Points, in no order, along strands that fork and pass close to each other.
In the rows, 100 means zero.
Two points are linked if the straight distance between their rows is under 42.6. Some points are linked to none.
pabal: 102  68  66  96  139  85  101  101  98  93  140  104  80  91  111  101
Mit: 74  93  77  81  112  124  82  81  96  93  78  133  127  105  108  88
Kadot: 100  88  93  116  118  87  113  105  100  88  128  98  71  104  101  112
muk: 68  114  122  110  69  152  112  89  95  127  66  101  124  111  93  101
koti: 99  87  102  66  97  93  78  115  117  94  91  144  108  77  98  86
kuluv: 132  104  112  109  104  96  94  105  98  95  111  106  96  95  81  104
milor: 97  125  132  111  67  126  111  85  107  101  64  106  112  114  83  100
Lobi: 120  80  73  115  146  67  86  124  70  94  154  79  87  85  97  107
nepip: 89  94  102  54  89  90  81  93  132  87  67  132  96  95  110  79
buzo: 66  75  100  81  98  86  107  129  117  90  112  149  92  74  109  92
Zal: 116  110  97  106  103  120  107  81  91  120  90  65  110  106  99  87
pes: 92  81  104  96  103  87  107  117  119  90  121  131  79  88  99  107
zeg: 115  86  68  121  144  65  93  118  63  99  144  56  95  89  100  104
Vedif: 134  134  108  100  62  75  96  98  96  137  93  10  104  111  123  116
ses: 115  125  116  108  70  109  117  86  101  129  86  40  93  119  112  100
sisog: 69  66  71  89  124  92  110  105  108  92  126  134  89  91  121  104
Feg: 86  64  64  92  135  89  107  101  107  93  134  117  85  90  117  102
Sekun: 90  97  82  131  121  79  118  108  74  104  126  46  84  108  108  106
mel: 102  101  101  128  113  112  110  113  81  99  119  99  98  99  88  106
boza: 103  112  110  94  89  107  108  70  121  90  69  106  99  118  94  99
vapad: 97  95  99  119  112  112  103  109  90  94  117  119  101  97  88  109
seb: 56  105  100  87  91  123  92  80  107  83  63  132  111  121  110  93
sosem: 63  96  84  82  104  124  88  75  101  87  68  130  120  113  112  89
dasol: 144  122  113  114  97  91  97  101  87  105  107  62  102  99  87  95
Zasus: 99  121  126  107  73  115  115  77  117  92  67  105  102  118  87  100
tuko: 83  88  90  98  112  118  88  109  90  95  106  145  120  90  96  104
vub: 60  66  80  81  112  87  112  116  115  91  120  144  89  83  123  96
Rem: 123  135  120  107  59  92  109  93  102  131  88  25  92  121  122  112
Vilog: 119  73  70  99  145  74  90  113  86  95  149  92  82  86  104  102
gefa: 139  115  117  116  100  87  98  108  92  94  116  88  94  100  80  103
Lin: 96  89  101  53  93  90  76  109  124  92  78  139  108  77  105  75
melob: 101  104  104  134  108  101  117  116  77  102  124  76  90  103  94  109
zumu: 103  114  132  82  66  91  98  84  139  81  61  128  88  113  91  102
Rasas: 60  114  114  101  81  136  102  83  100  91  60  125  118  118  94  97
Mepak: 105  91  71  122  134  67  106  106  72  100  132  44  89  100  106  103
Vason: 126  99  99  84  103  100  89  83  115  95  88  113  105  99  90  95
Vin: 107  132  137  104  63  132  100  86  103  106  55  108  127  108  77  95
Mevo: 98  101  114  68  81  91  93  82  137  84  65  126  90  106  100  93
gikem: 120  96  104  93  106  103  88  104  105  94  103  125  104  90  84  102
vamop: 57  114  115  108  77  145  108  86  96  105  62  116  125  114  94  98
lavi: 149  131  114  109  84  78  98  100  85  114  101  36  106  101  97  96
zib: 149  136  113  105  72  72  99  99  91  120  96  17  107  102  107  103
mukun: 119  119  109  106  84  111  117  78  103  115  84  55  97  116  105  92
ponu: 91  81  94  106  113  90  112  108  110  89  126  120  76  97  102  112
bogu: 96  102  94  125  96  118  83  128  58  161  117  48  112  103  113  121
vikev: 124  106  102  88  99  101  98  73  118  91  81  102  100  107  92  94
vib: 75  89  80  87  114  122  78  104  86  96  96  149  130  93  105  94
zofik: 82  79  108  82  95  84  105  129  122  89  112  144  87  74  101  97
kotaz: 111  90  105  80  100  96  83  111  115  94  100  138  104  80  89  96
kebal: 89  91  94  111  111  115  98  109  90  94  115  135  110  93  91  109
ral: 90  101  96  136  112  91  121  116  75  106  124  58  85  106  103  108

A fork is a point with three links, a tip a point with one. Leave the first point through the second and follow the links. Name the first fork or tip that comes.
zib, lavi -> gikem
kotaz, koti -> zumu
zofik, pes -> Kadot
sosem, seb -> muk
Vason, vikev -> Vin
Rem, ses -> Zal
